Each scene shows the same named points in several views. A view is turned or mirrored, shifted and resized as a whole, has a little noise and may leave points out.
In the rows, 128 means zero.

Scene 1
View 1
Veg: [ 99  89 123 122 113 136  96 123 161 127  91 119 167]
Tofa: [110  86 110 130 122 129 118 108 178 141 111 116 138]
Vuza: [ 95 119 100 124 148 117 122 106 181 134 129 124 138]
Neve: [ 97 142  75 175 167  77 105 109 236 121 194  74 102]
vira: [121 111 104 115 140 150 156  92 167 164 108 134 129]
pib: [127 128 101 143 146 134 136  94 186 149 131  99 125]
tofin: [123 112  99 146 143 129 140  94 198 153 140  98 118]
nopo: [114 140 114 140 140 135 113 113 177 130 115  98 152]
Kiner: [173 127  89 171 153 150 183  63 211 173 157  68  82]
Dodif: [ 78 125 117 106 136 125  92 127 154 118  97 140 175]
rufa: [116 113 111 136 135 136 116 109 179 136 113 107 144]
gapu: [ 90 178  78 133 187  97 140  98 202 136 169 119 115]
View 2
rufa: [123 137 137 137 126 132 130 159 142 112 149 126 131]
Tofa: [140 125 146 137 128 125 133 151 137 105 157 133 134]
nopo: [112 138 130 141 125 134 128 161 154 108 139 118 129]
tofin: [121 147 121 145 112 129 124 159 117 128 151 128 132]
gapu: [ 97 130  96 132  96 132  98 174 128 141 117 134 110]
Neve: [ 95 143 113 143 106  95  99 174 102 112 140 137 111]
pib: [117 135 120 140 111 125 117 163 120 122 142 135 124]
Veg: [138 117 156 132 139 126 140 154 161  93 150 130 132]
Kiner: [111 187 105 162 103 141 117 160  87 153 163 115 147]
View 3
Tofa: [130 102 155 128 142 103 127 144  99 135 121 121 145]
rufa: [121 103 141 131 127 110 131 147 116 134 124 115 140]
Vuza: [113 116 150 142 121  99 128 140  98 141 137 107 132]
nopo: [111 126 144 143 112 125 142 143 129 130 130 101 136]
Neve: [ 87  91 104 165 109  65  95 145 104 157 149 106 122]
tofin: [123 102 129 162 125  96 116 137 121 141 133 118 120]
Veg: [122 105 164 103 137 115 139 155  99 131 116 115 164]
pib: [110 110 132 164 118  93 119 138 110 144 143 108 120]
vira: [142 126 160 155 137 122 135 130 118 131 124 122 124]
Dodif: [108 130 170 105 117 117 150 153  88 132 130  98 161]
View 4
Vuza: [129 125 115 135 150 138 133 103 166 118 112 131  95]
gapu: [109 134  97 121 167 123 111  96 123 140 109 111 112]
Veg: [136 135 120 134 119 144 142  88 206  91 103 154 102]
Tofa: [138 132 130 132 127 136 148 100 173  98 108 146  89]
Kiner: [114 151 134 120 127 112 142 113  61 121  84 126 103]
pib: [126 131 118 126 149 127 128 100 136 120 111 125  93]
vira: [124 130 130 152 133 142 150 134 151 109  92 150 106]
tofin: [125 135 125 126 139 128 140 101 127 113 103 129  94]
rufa: [126 132 105 126 138 138 126  85 176 112 107 134 110]
Dodif: [125 123 105 141 139 149 126  97 220 110 114 149 110]

In a view up to two points have been moved. Name them for each view, in the order of its rows, or write -.
view 1: Neve, pib
view 2: -
view 3: nopo
view 4: gapu, rufa
